Each row is a point on a landscape with many valleys, with its height.
From any point a ball rolls to the lowest of the 2 points nearest to it. It stops when none of these is lower. Distance is the straight distance between rows; heights are no part of it.
z_275 height 27.8: [-24 -29 -47   0  23  29  47 -28   4  -5  -1  12 -38   5 -37  50 -24   7
 -35   3  -2  -1 -37  21  -4   4  10  27  46 -14 -11  -8  -6  -7]
z_170 height 45.0: [ -1  13  19   1   3   5 -38  31   5   0 -48  15  14  -7  -1   2  13  41
  58   7 -45   1  38  10  -6 -12  31  -8   0  -8  30  -4 -28   1]
z_362 height 62.5: [ 13  -7  22 -24   3  12 -31  48   4  22 -26  47 -24  -4  -4 -18 -12  30
  34  16 -31   5  72 -31 -29  -8   4  15  50  25 -22  31  -8  21]
z_553 height 39.3: [ -9 -29   4 -21  11  -6 -17 -46  23 -51   7 -37  13 -11  15  47  27   8
 -27   8  32 -41 -30  59   9 -40  26   1   7  -3  24  25 -21 -20]
z_845 height 12.5: [ 14  -5 -12 -17 -11  26  -6  -9 -27   2 -15  42 -36 -28   5 -17  12  22
  22   9 -20  19  31 -28 -46  54   4 -11  25  -6 -21  26   1  11]
z_837 height 56.7: [-23  32  35 -41 -13  16  16  43  15   3 -29  -4 -34 -17 -14  -5  -5 -11
  19  -5  28   3  37 -43  34   1  14 -17 -42 -24 -21  -7  14  13]
z_295 height 50.7: [ 10 -51  21  33 -43 -37  22  27 -13  -4  41 -23  -2  18 -17  22   7 -27
 -12  -1   1  -8  -8   4   9   6  -7  21 -20  34 -13 -12  24  -7]
z_318 height 35.5: [-13  29  -1 -26  15  45  -7   7 -15  20 -22  -8  -2 -29 -13 -12 -14  -7
  21   2 -32  26  -1 -21  -7  28 -38 -15 -22 -36 -24 -26  -1   6]
z_590 height 55.5: [ 23   9 -29  44 -27 -36  -8   8 -15  13  66 -48  31  -8 -25   9 -17 -33
   2  12 -22  21   0  -5  32  15 -47   6 -49  24 -16 -27  22  25]
z_745 height 11.4: [ -8 -14   7 -10  19  42  33   8 -26  21 -39  12 -31   3 -21  19 -34  22
 -32  26   6  15  -6 -29 -12   1   4  15  41  22 -17   3   2   2]
z_260 height 23.6: [-12 -21  12  45  31  -3  -3 -33 -12  32  49  37  28  20  -8  10 -33  13
 -23  23 -18   9 -29  -2   0   0 -18 -20  20  24  19 -28   7  23]
z_730 height 32.1: [ -9 -16  14  13 -35 -25  11  -7   1 -41  52 -34  30 -15   0   9  15 -49
 -46   5  24 -25 -34  21  36 -24  33   6 -50   2  -7   3  22 -24]
z_573 height 34.7: [-19 -53 -19   4   5   1  15   7 -31   1 -13   0   4  12 -16  -6   1 -18
 -17  19 -24 -10 -28  12  31  -1  10   1  36 -17 -29  -8  16   3]
z_749 height 46.7: [ -4   7  42  17  -9   2 -46   5  38  21 -18  -2  12  27  13   1 -22   5
  73  14 -33   4  25   7 -20 -15   5  -3  11  27  31   5 -36   1]
z_763 height 39.9: [-14   0 -14  -3  26  25  -3  -2  -6   3  13  50  -6 -34   5 -39 -11   9
  23  26 -69  -1  49 -44 -18  32 -19   6   9 -29   4 -10 -43  16]
z_719 height 37.6: [-16  24  27 -24   6  15  17 -25   2  -4  63 -42  -1  -6  15  20 -17  -1
 -27  11  16  15 -32  -2  15   4 -19 -15 -36   6 -10 -21  33   6]
z_591 height 58.0: [ -7  56   7 -24  -6  23 -33  14  46  -3  24 -48   3  23  10  -2  -8  -8
  26   6  34  -2  19   2 -10 -51  -5  11   5  -5  42 -14  21  16]
z_267 height 61.9: [-14 -27 -36   2  12  19   1 -58  23 -21  24 -33  16  22  -9  14   2 -32
 -41  23  -3  -5 -45  28  16 -30 -11   8  46   6 -24  24   5  -6]
z_223 height 11.0: [ 24 -37  -2  46  -7 -35  34  13  -9 -10  16  13 -13  13   2 -12  27  12
 -61 -10 -11 -33  -2  26  45  21  24 -16  -5  14 -22   5  -7   1]
z_721 height 24.6: [-24 -44  -4  26  41  28  27 -19  -3  12 -14  31 -12  15 -14  38 -41  -8
 -28  13   1 -11 -55   9 -35 -23   4  20  81  10   0  -8 -23 -11]
z_817 height 41.0: [ -1  33 -29 -28  17  29 -32 -27 -15 -17  15 -27  11 -21   4 -30  27  20
  12   6  -8 -12 -18  -9 -34   8 -41  14 -17 -18   4   1  17 -23]
z_159 height 67.7: [-21  23  34  18   9  -8 -18 -24  12  46   4  -3   0  33  31  -9 -31  -8
  17  -4  36   6 -44  -6 -58 -23 -17 -17  54  32  19 -10  25   8]
z_693 height 51.7: [ -5  52  -5 -47  15   6 -38  -4  19 -15  36 -95  24 -18  10 -26  -4  -1
  11  11 -14  -3   1  35  15  -6 -21  -9 -46 -12  -8  -9   5  -7]
z_71 height 53.8: [ -8  51  -9 -15 -20 -32  22   6 -25  25  29 -22 -21 -20 -22 -31 -13 -32
  32 -53   5  62  21 -30  24  37 -24 -30 -17 -23 -33 -23  53  24]
z_37 height 44.0: [-15  11  27   2  32 -23 -34   5   5   1 -46  -7  40   6  22  14  -6   2
  20 -15  11 -16 -37  30 -13 -47  11  20   2   6  50 -26 -29 -14]
z_140 height 52.6: [  3  18   1  -1 -42 -30  37 -13   7  13  40 -31 -13 -10 -23  -9  13 -32
  -6 -28   0  44   8 -23  12  21 -43 -20 -12   3 -44  -8  42  19]
z_842 height 31.9: [ 25  -6  18  -3  17  21 -16  36  13   5 -62  51  16  -5   4  24 -16  19
   9   0   1   6   6 -15 -76 -28  10   6  37   2  26  -9 -29 -19]
z_607 height 40.5: [ 24  10  23   6 -16 -17  16  15 -19 -13 -13  17  17   7   5 -24  31  19
  -5 -36   3 -12  33   3  42   9  32  17 -46  25   0  17   5 -31]
z_134 height 63.5: [-20  22  30  31   3  -1   0  27  23  15  32 -17 -15  28   9 -24  -8  -2
  11  -1   2  -4  12 -22  27 -20 -27  14 -13  33   4 -27  11  31]
z_585 height 40.7: [ 24 -19 -37  32 -10 -23  17 -16 -25 -10  36  -8  39   7 -18  -2  -4 -42
 -54  12 -17 -11 -31  33  45  11  -7  22 -17   0 -37  15  17 -10]
z_391 height 63.2: [-45 -38 -30  23  42   1 -11 -70  14  -5  22  14  20  10  13   8  -4 -23
 -11  22 -15 -20 -60  22 -31 -29 -14 -10  61  13   6  26 -13   3]
z_197 height 43.6: [ 16 -37  14  32   3  27   6 -27 -11 -29   0   8  12   8   1  29  18   9
 -25   5 -34 -43 -44  41 -28  10  26 -14  46   5  -3  27 -13 -23]
z_919 height 36.0: [ 38  34 -34  37 -23 -43  21 -54 -37  11  77 -26  29 -17 -22 -26  -3 -34
 -43 -19  45  23  -9  -3  13  53 -41 -29 -24 -31 -11  27  21  -1]
z_396 height 62.7: [ 33  27  12 -27 -20  10   2  49   8 -29 -52 -15  -2 -37  21  77  17   3
  11  -2  53  11   2  -9   9 -41  47  -2 -37   4  30  26   0 -15]
z_325 height 16.4: [  7   2 -37 -44 -20   7   7   9 -13  -3 -27  15 -13  12   3 -13 -12   2
  -3 -28  17  23  19 -21  33  19  12   8  -9 -15 -28  -6   8 -22]
z_929 height 58.1: [  4  -1  -3 -23   8  49 -15   9  52  19 -42  28 -30  -6   0  30 -17 -22
  15   5  33  31  10   2 -26 -46 -12 -15   6  19   2 -14  -7   9]
z_524 height 55.6: [-21  17 -43 -32  27  34 -47 -41  45   9   2 -23  16  -8  10 -10 -11  11
  27  26  -4  18 -21   8 -39 -39 -31 -24  17   4  27  -7  -4   4]
z_747 height 53.6: [ 15   3  56  -9 -35 -43  26  29  23 -19  -7 -22  27  25  11  33   4 -28
  -2 -24  17  -6  -3  21 -18 -49  35  38  -2  27   6   6   9 -18]
z_477 height 60.7: [ 22  34  27 -36 -30 -15  10  40 -14  -7 -26  -2  -5   0 -15  20  19   8
  12 -41  45  -4  34 -10  -6  27  -2   7 -25 -45  -7 -15  17 -26]
z_268 height 62.6: [-24  15  41  14  -7   2 -24  34  30  27  31  25   0  38  -7 -17 -14  -2
  54 -15   4 -10  45 -29   0 -23 -19  23  10  67  -7  20  31  34]
z_97 height 24.9: [ 30  -3 -14  45  -1 -31  -9  -3   1 -14  67 -46  38 -30  -4  -1  28  -6
 -60  12  32 -27 -14  28  11   3 -36   7 -66  19   8 -15   9   2]
z_500 height 60.3: [ -2 -19  24   2 -19  15  -5  15  11  24  -3  36 -18  16 -20 -34   4  25
   6 -12   8   7  50  -1  21  -3  11 -13  -3  35 -18  10  28  12]
z_953 height 11.1: [  8 -30  26  61   2 -21  -9   6  15  15  41  49   6  28  18 -14   3  23
   4  17 -24 -19  20  -6 -27   5   9  -6  36  35  44  -1  -8  18]
z_486 height 35.6: [ 22   8 -36  41 -14 -38  51 -51 -53  24  42   5  -3 -16 -42 -25   0 -29
 -17 -42  16  44  -4 -16  16  55 -28 -20  13 -37 -12  10  25  13]
z_505 height 2.5: [ 36 -40  10  55 -16 -36  -2  18   7   7  26  28  14  18  -3 -13  20  21
 -31  17 -32 -10  16  14  19  17 -13 -20   1   7   8   1 -18  18]
z_79 height 47.5: [-11  -8 -31 -27  20  42 -33  14  11  -5 -57 -27  -3 -15   0   2  14  27
   8  15   4   0 -13 -19  17  -7 -17 -35  -1 -25   4  -3 -18  10]
z_530 height 32.2: [-17 -50  18  -2  43   3  12  16 -21  15 -50  51 -13 -43 -15 -11   5  15
  -1  10 -29 -12   1  14  -9 -24  13  13  19 -22  -3 -26 -34  12]
z_278 height 11.3: [ 10   2  -8 -25 -10   8   7  38 -42  24 -25  18 -27  12 -12  -5 -27  23
   8   6  11   8  29 -43   0  19  -6   9  35  -5 -19  -8  11 -15]
z_470 height 35.8: [ 16   4 -32   6  -1 -14  10  -8  -6   6  23   5  -9  18   6 -41  16  14
 -22 -11 -13   7 -11  19 -10  28  -6  15 -21  27 -18  -8  24  20]
z_304 height 33.1: [ -2 -13  -3 -37 -11 -31  30  -9 -17 -36 -47 -19 -42 -24   2  -4  27 -40
   5 -44  32  20   0  -4  21  42  27   5 -34 -51 -24   5 -27  -8]
z_281 height 60.4: [ -7 -33 -13  15  15 -38 -12 -28  13 -32  72 -63  36  27  13  13  -2 -31
 -45  19  15 -35 -52  43  15 -31  -5   7  24  12   2   4 -10  -9]
z_53 height 28.4: [ -9 -15  22   5  35  10   2 -14  13  25 -27  60   3  11   6   8 -45   8
   0   7   0  -4 -21  10 -52 -32  11  16  47  13  22 -19 -32 -13]
z_644 height 59.8: [ 14  51  48 -29 -14   0 -13  51  16   1   8   3   6   8   3   0   6  -7
  27 -35  13 -22  31   0  -7 -13  -1  -1 -25 -26  -6 -32  39  -5]
z_593 height 28.0: [ 14  20 -45 -26  17 -19  22 -36 -42 -10 -24 -13  -3   3  -5 -17 -11 -30
 -20 -28  39  11 -23  -8  11  55  -2 -13   6 -66 -23  12 -16 -14]
z_774 height 45.7: [ -2  -5 -44 -23   7  22 -27 -19 -11 -17 -26  -7   4   8   5   6   9  42
 -16  18   1   1  -8  -8  -2  23  19 -11  11 -15  21  10  -4  -7]
z_373 height 38.1: [ 12  34 -19  -7  -7  36 -36   0  14 -23 -24  11  22  -4  10 -38  32  36
   4 -15  -2 -26  26 -12 -34 -18 -12  14  -8 -16  30   4  -5 -27]
z_36 height 53.7: [-29   1   5  12  23   0 -65 -29  32  15  18  -9  34   7  37 -25  -9   3
  26   0 -21  -7 -37  19 -67 -22 -23 -28  28   8  27 -17 -15  -2]
z_926 height 27.9: [  9 -22 -12   3  14 -19   3   9 -21   6 -16  54  -2 -11 -19 -42   5  13
  -3   0 -23 -14  37   8  16  17  -1   7   6 -50  -2 -24 -19  -6]
z_144 height 32.0: [-14  12 -19   5  22   4  -6 -20 -31   6  16 -16  21 -19  -9 -42   2  10
   2  -8 -36   9  -7  -8  20  53 -40   0 -21 -30   0 -30   1  23]
z_320 height 17.4: [ -5 -31   0  60  18  -4 -23 -37  17  -4  45  42  51  10  19 -12  -1   6
 -10  38 -41  -6 -10   0 -39   2  -3 -18  27   5  36  -2 -25  15]
z_751 height 16.6: [  2  -5 -33   3   5  22  17 -28 -32  16  17  42 -51 -29  -6 -56   1  15
  13 -16  -7  29  45 -45   5  55  -2  -6  23 -19 -10  23  -3  24]
z_581 height 43.4: [ -1  -5 -38 -39  18  14 -29 -36 -19 -52  14 -38  16 -13  12   3  21  25
   1   3 -11 -27 -25   7  18  26 -31  20 -20 -29   6   1 -19 -16]
z_870 height 55.8: [-13  60   7 -42 -20   5   5  29  23  -1  18 -31 -21  -8   6 -14  -2 -26
  23 -15   7  19  32 -25  32  20   2   3 -53   5 -26   1  35  23]
z_104 height 35.4: [-28 -40  12  -1  51  31  -8  -1  -1  -4 -40  41   0 -34  -4  16 -25  33
  15  33 -25  -4  13 -20 -22  -7   9  27  11 -12  37 -21 -58  13]
z_305 height 41.6: [-16 -54   2  -4  22  16   7 -27  16 -44 -15  -4 -13  -4  11  71  17  -6
 -19   6 -14 -40 -40  39  10 -15   5   9  29  -5   2  16 -36 -16]
z_516 height 21.2: [  7 -25 -27 -29   3  13   6  15  -2  -5 -65  36 -18 -14 -10   8   5   9
 -18  -5  16   0  11  11  31 -11  43  -9   5  -8 -24  12 -14 -16]
z_256 height 48.8: [ 14 -14  43  47 -28 -46  -9  38  -2   8  37 -29  37   7  16  25   7  -4
  15   1 -14 -21  -5  17  13  -7  -9   7 -56  42  13 -12  -6 -15]
z_818 height 46.2: [  2  -7  15  10  -6  41  -5 -26  -1  -8 -12  -2 -20  34  15  30  -6   3
   1  25  26  12  -8   0 -34 -12  26  19  52  33  31  29  -2  15]
z_550 height 54.1: [ 34  -1 -14  38 -46 -37   5  25 -34  20  59  -6  -3 -11 -25 -10   6 -25
  17  -7 -15  28  31 -20  16  40 -59  13  -6  18 -21   1  35  26]
z_161 height 57.2: [  6  16  -8  26   4  -1 -38  -9   0  12  83 -42  28   3  -2  -4 -21 -19
  19   9 -15   0 -10   4   3 -24 -57  20 -24  23  29 -32   4  11]
z_805 height 40.6: [-16  24 -41 -18  32  40 -15 -60  -9   4  39  35   8 -50  -9  -4  -2   9
  23  21 -43  27 -12 -20 -19   9 -46 -30  10 -37   9 -10  16  11]
z_248 height 52.5: [ 10  -9  54  32 -38 -51  35  52  -6  21  14  13  12   7 -24  -4  13 -23
 -11   0   8 -11  38  -2  18 -15   6  19 -28  35 -35  16  22   5]
z_358 height 58.9: [ 16  43  25 -15  -7  35 -29  61  28   8 -23 -18   0   4   7  25   0   7
  37 -16  30   9  27  -3 -21 -34   5  11  -3 -12  25 -31  12  16]
z_855 height 45.5: [ 14 -17  11  10  12  24   7  10   1   7 -55  35  -5  12   7  29   4  22
 -28  12  -7 -31 -33  25 -23 -14  46 -47  41   0 -10  32 -18 -30]
z_922 height 50.9: [-10  15  24 -17 -48 -19   1   6  34   2  22 -50  -3  15 -32  11  13 -11
  -2   1   1   4  14  -4  -9 -11 -31 -16 -27 -11 -14 -19  29  -6]
z_592 height 37.7: [ 10 -12   2  19 -20 -28  22  12 -39  -3   3  -5  -6  -6  -9 -31  -4 -10
  -4 -30   4   8  29 -20  49  51  -5  31 -50  -1 -24  -5 -17  -9]
z_623 height 4.7: [-12 -16  32  24   6  26  47 -14 -47  21   4  10   1   2 -33  -5 -23  -4
 -32   7   0   6 -14 -14   7   9  -7  31  -3  18 -18  -4  20   0]
z_993 height 34.6: [-14  10 -24 -15 -11 -38  18 -11 -19   5  15 -22 -18   6 -14 -48 -22 -19
   6 -57  18  39  20 -45  55  62  -9  -9 -32 -33  -8 -18 -26   4]
z_702 height 43.5: [  9 -26   7 -13   6   4  13   3  22 -33 -48  -6   5  -3  23  85  -4 -21
 -15 -10  19  -7 -31  38   4 -50  53   8  21   6  28   6 -45 -26]
z_583 height 49.3: [ 16  37   9  -1 -11 -13  -5  -1  32   7  17 -36  10  20 -16  -9   3  23
  16  13 -34  -6  22  13 -25  11 -49  17 -31   8   3  -7   3   8]
z_963 height 13.0: [ 15  22 -26  13 -30 -29  -9 -15 -14  17   6  32  -8   5 -26 -59  20   9
  35 -19  -9   4  44  -7 -12  60 -20  -3 -15 -17 -18  38   7   8]
z_23 height 38.0: [-15  -5 -10 -32  39  49  -9 -16 -15  17  -8  28  11 -22  -2  24 -31   6
  12  24 -16  24 -33  -4  -8   3 -28 -21  14 -15  -2 -23  10   2]
z_453 height 63.4: [ -5 -29   9   8   8   9   2   9 -14  16 -18  57  -4  16   0 -22 -11  26
  14  34 -23 -14  36 -25 -44  -4  33  32  42  46  -7  43 -10   3]
z_394 height 64.6: [-29 -28   5  38  17 -16 -11 -21  15   1 -22  15  -1  32  30  -9  11  -3
   3  32  -7 -46 -45  14 -29 -32  19   2  41  29  21  28 -24 -13]
z_965 height 26.9: [ 21  10  -7 -13 -48 -42 -11   5  -4 -29  53 -50  34 -16   6 -25  16 -31
 -20 -17  24  -3   1  16  32  16  -4  -1 -57  -8 -20  -3  16 -33]
z_494 height 61.7: [ 27  22  41 -22 -29  -5  25  32 -18 -19 -44 -18  -1 -14   2  45  37  12
 -14 -20  31 -11   4   9  -2 -21  38   3 -13 -25   9  13  14 -37]
z_85 height 28.2: [-13 -24  26  -6 -17  -8  34  39  -1  -7 -56  -7 -25  10   3  27  -2 -18
   1   2  32 -10   9  -1  21 -56  69  16  25  15  -7  23  -3   6]
z_335 height 36.2: [-25  -1  18 -29 -18  -9 -21 -14  22 -29  17 -46  12   2  15  21  15 -26
  -4  15  38  -5 -22  30  16 -49  25  -7 -20 -11  16  -8  10 -17]
z_816 height 21.1: [  5  -5  30 -13  -3  -3  10  21 -21   1 -12  -1 -24   3  16  23  14  28
  -4  22   0   5  11  10  30  40  44 -11  -9 -24  20  -2   1  20]
z_317 height 32.8: [ 12 -17 -34  35 -30 -28  59 -27 -29  17  37 -13 -33  -3 -42   1   7 -19
 -32 -17  -3  23 -10  18   6  72  -5 -11   4  -5 -40  21  30  10]
z_340 height 31.2: [ 33  33  25  19  -8 -22   7  11   7 -14  49 -36  37  23  10  -5  -2  14
 -53   1  24 -23  -8  15 -16  -1 -27  30 -41  32   7  -2   5  -8]
z_487 height 51.6: [-40   2  -3  15  25   9 -44  12  33  18  -5  31  16   7  45 -24  -7  19
  47  25 -44 -16  -6 -33 -70 -15   1 -26  15  10  24 -13 -29  -1]
z_455 height 52.7: [ 14 -12  39  16 -46   4 -13  20   1 -20  -6 -26   3  24   6   5  36   2
  12   2  -5   5  29  -8  -1   7   3   1   5  16  10  19   8  -7]
z_461 height 35.1: [ 25  28 -40 -11  10  37 -31  32  13   0 -68  41  16 -15  -6 -12   5  47
  10   5   3   3  17 -20 -43  -9   9   5  -4 -11  14   3  -5 -21]
z_5 height 49.7: [ -8  22 -12 -39  -2  23 -59   8  34 -24 -19 -74  29  -4   7  -9   8  31
   4  -8   3  -1  -4   1   6 -23 -16 -19 -32  -9  13  -2 -19 -25]
z_911 height 41.4: [-27  -1   8  -4  32   3 -13 -22   5  -5   0 -13  12  22  25   0  -9  -5
   3  22   1   2 -35  16   3 -32 -13  35   1  16  25 -23  -3  18]
z_672 height 24.3: [ 13  14 -57 -41  42  21  16 -33  -2 -11 -32   9  -3 -16  -7  27 -10 -17
 -21  11  16  22 -18  -2  36  40  -6 -11  -2 -61 -22  12 -10  25]
z_407 height 38.7: [  6   3  -1  28  16 -15  -1   5 -18  12  16  20  25  22  26 -27  -1   4
   1   8 -26 -25 -22  11 -27 -10 -18  41  -7  29   8 -14  11   2]
z_896 height 52.3: [  2 -24  54  29 -39 -31   3  10  12  -5   7 -16 -14  49  15  22   8  -8
   6 -11  13 -20  -5  14 -18 -18   7  11  22  42   8  21  18 -12]
z_183 height 46.6: [-24   6  57  13 -10 -22 -14  21   7  10  -8  -6  29   9  16   7  -8   8
  33 -18  -7 -16  -8  18   8 -42   2   8 -40  39  25 -24 -24 -32]
z_512 height 40.0: [-14  34   8 -28   6  23  10 -16 -24  23  30  -1 -13   1  -9   8 -27  22
   5   6   5  11 -19 -26 -16  -7 -35 -15   3  15  14 -25  48  -7]
z_80 height 31.5: [ -9  12 -28 -14   6 -43  20 -34 -29 -10   5 -34  -3  21   2 -47 -12 -56
   0 -67  56  19 -18 -26  17  58  12 -10 -35 -43  -7   2 -38  -3]
z_632 height 25.2: [-17 -24   1 -12 -16 -14  50  23 -13 -29 -44   2 -18 -25   2  21  29 -17
 -24 -22   5 -15  -3  21  57 -28  88  -4  -2  -9  -9  15  -8 -15]
z_438 height 35.3: [-18  -6  -9 -21  -8   1  38 -15  -4 -18  33 -22 -28   1  15   2  -3 -28
 -25   9   8  16 -23 -20  43  18  17  -2 -10   6 -26 -10  26  20]
z_848 height 16.9: [ -8  13  19 -27  -1   5  36  26  -3  10 -43   8 -25  19  -5  29 -17  26
 -36  10  41 -12  -7 -20 -10  -7  29  -2 -13  19 -21   7  18 -30]
z_646 height 61.5: [-13   3   7  12 -11  19 -26  23   8  23  30  49 -18   0 -17 -47  -2  36
  43  -6 -35 -12  67 -35 -15  11 -11  -7   5  40  -4  20  19  15]
z_959 height 20.6: [  9  12 -26 -19  41  31  33 -35 -25   9 -27  36 -38 -29 -10 -27 -17  -3
 -21   1   3  28  28 -16  27  42  -4   5  16 -44 -21   6 -22  27]
z_189 height 7.1: [  7  12 -10 -14 -17   6 -19  -6 -23   3 -41  26 -31 -26  -6 -42  24   0
  52 -32  -3  25  47   1 -13  61   6 -18 -27 -22 -18  17  -2   5]
z_811 height 28.1: [ -9 -10 -34 -34   2 -12  33  25  35 -36 -56  -5  -6 -33  14  63  10 -11
 -28  -4  16 -10 -27  15  45 -41  74 -23 -20 -17  -9  28 -13  -9]
z_60 height 55.1: [ -6   1  48  -9 -29 -18  -7   7  24   5 -53  -4  18  15  25  42  12  -8
  10 -40  36 -23  -5  22 -27 -66  28 -10  -2  43  18  22  -8 -50]
z_841 height 31.7: [ 10 -48  -4  17  -7 -16  23  29 -44  13 -28  28 -22   2 -13 -40  10   5
 -21  -2 -24 -17  24   2   9  11  28   6  47 -22 -34  -3   0  -6]
z_973 height 33.2: [  3  15 -26 -18  -9   9  34  -7 -12  -6  29  -4 -50   9   6   4  19   1
 -23 -15  32  10 -21   6 -17  28  24  17   9  21 -12   2  53  11]
z_458 height 30.7: [ 11   6 -23 -54   7 -24  34  -2  12 -47 -58 -15 -13 -35   6  39  10 -33
 -25 -25  30  12  -7  12  44  17  51 -18 -29 -63 -26  17 -31 -10]
z_780 height 17.2: [ -2 -39   5  10  -3 -24  14  -9  -2 -31 -18 -23   2   3   4  25  37  14
 -28  -5 -20  -8 -17  28  52  26  31 -23  -6 -19  10   8 -21   9]
z_804 height 58.7: [ 10  -9  -9  14   3 -20 -19 -22   2   4  76 -36  22  21  29   0 -20 -43
 -17   5   5   2 -38   8  17 -42 -46   5  23  24   5 -28  16   8]
z_13 height 23.4: [ -8 -29 -10  20  37  -5 -11 -21  -1 -14  15  53  21 -13  -7 -12  18  12
   3  29 -50 -15   4  15  -3  16   9 -10  12 -54  34  -9 -13  18]
z_650 height 37.9: [ -8 -17  12  16  28  31   8   2  -5 -20   4  59  -7 -28  27 -13   3  38
  18  23 -50  -7  23 -17 -40  13  10  32  -1   7  30 -13 -36  -2]
z_838 height 49.6: [-33 -11 -19   1  32  31 -40   8  13   7 -47  19  11  -4  21 -22   7  28
  13  29 -18 -19 -22 -29 -23 -39  -2 -34  15  -8  18 -18 -27  -1]
z_606 height 44.8: [ 17 -18   0  10  11  30   7  20   3   0 -55  10 -15   1  17  68 -19 -15
   7  27  41  -3 -24  15  -5 -36  50  15  48   9  24  26 -20  -1]
z_686 height 63.6: [ 28  19 -32  -9   6  16 -14  65  30 -14 -62  -2   7 -59  13  51  20  15
  19  -2  43  -1 -22  -6  29 -56   7 -19 -57 -28  26  16 -30 -16]
z_852 height 37.8: [ 16 -30 -34  19 -25 -15   1 -23 -33 -13  32  -4  13   7 -13 -23  12 -36
   7  12 -36   4   5   6  36  19 -24   5  14 -17 -27   6  15   0]
z_788 height 31.6: [ 21  20 -26  14   9 -36   5 -41 -17  -5  63 -39  31 -19 -22 -23   8 -12
 -50   5  16  -3 -16  16  14  23 -53  -3 -42 -34  -7  -8  23   9]
z_288 height 57.7: [ -3  39  17 -26  16  27   9  44  14  39 -31  14 -45 -16  -2  11 -14   2
  39  43  -3  -1  42 -19   7  -8  -1 -13  -7 -12 -10   2 -11  30]
z_812 height 30.5: [  0 -13 -50  10 -18  -4  58 -29  -9 -17  37 -26 -33  21 -36  34  -8 -12
 -41 -13   1  -5 -32  24  12  43  15   6  21 -13 -29  11  11 -13]
z_19 height 57.0: [ -4  61 -45 -23   8  56 -49   4  43   7   1 -40 -10  -8 -13   3 -14   7
  33  17  21  22   9   6   7 -23 -11 -12  -9 -18  29  -8   8  21]
z_784 height 47.9: [  5  16   9  -7   1   4  -4  -3  27  15  10  -4 -10  28   4   6 -25  17
  33  29 -55  20  33  -6 -23   1 -29   8  18  25  10  -8 -24  14]
z_493 height 66.7: [-11   9  28  12   5 -22   0  -6  20  50  10  46 -17  36   0  -4 -32  -2
  26   4  16   0   0 -22 -65 -26 -15  -1  67  61  -6  18  30   9]
z_997 height 65.8: [-18 -22  35  50  10 -29   2  -5  11  27 -15  38 -23  43  25 -15 -16  -4
   8  -1  13 -25 -13  -3 -65 -11  22  12  59  73  -6  33  -4   2]
z_237 height 56.8: [  4  -7  17 -14 -20  27 -19  15  42  -4 -50 -14   1   5   1  41  -3  -7
   7   2  47   4 -10  -5 -18 -55   1 -16   1   9   8   6 -13 -33]
z_209 height 54.9: [ -9  74  -1 -23  -1  15   5   2  -1  34  31  -1 -22 -13 -11 -21 -34  -1
  53 -25 -21  37  33 -30  21  20 -40   1 -24  24 -32  -5  50  32]
z_529 height 28.3: [ -5  -2  17  38  25  -6   0  -7 -13  38  30  20  18 -12 -18 -29 -17  29
  -9  22 -49  17   7 -10  12  42 -30 -25 -11  -1   6 -23   2  35]
z_238 height 43.0: [ 27   4  26  17 -21 -23 -17  17 -12 -10 -36  16  36 -13   5 -14  45  37
  14 -26 -44  -5  32  34   0  -5  25  -7 -16  -9  22   6  -3 -19]
z_444 height 59.2: [  2 -24  12  -1   6  40   3 -15  33  14  -4  30 -21  -3 -12  -7  -9  -1
  -4  -5  -1  33  22  12  14  -9   1 -14   4   8  -5 -18   2  29]
z_293 height 21.8: [ -3  19 -37 -36 -24  -8 -16  -7  -9 -34  20 -31  -3  -3  15 -37  21 -21
  -3 -37  26   1   9  -8  35  22 -10  23 -39 -27 -11  -4   4 -23]

For each start below, name the point where the ball stops.
z_268 => z_896
z_494 => z_721
z_583 => z_189
z_650 => z_505
z_362 => z_896
z_487 => z_721
z_197 => z_278
z_295 => z_973
z_5 => z_721
z_805 => z_505
z_702 => z_278

Call two points neighbours if one is among the 2 nearest of the other. Go from one point of each pair to the other, from neighbour to neighbour, staying as low as possible. Name the highest point that can't be avoided.
z_278, z_505 => z_573
z_721, z_97 => z_919
z_973, z_189 => z_512
z_278, z_189 => z_304
z_278, z_623 => z_745
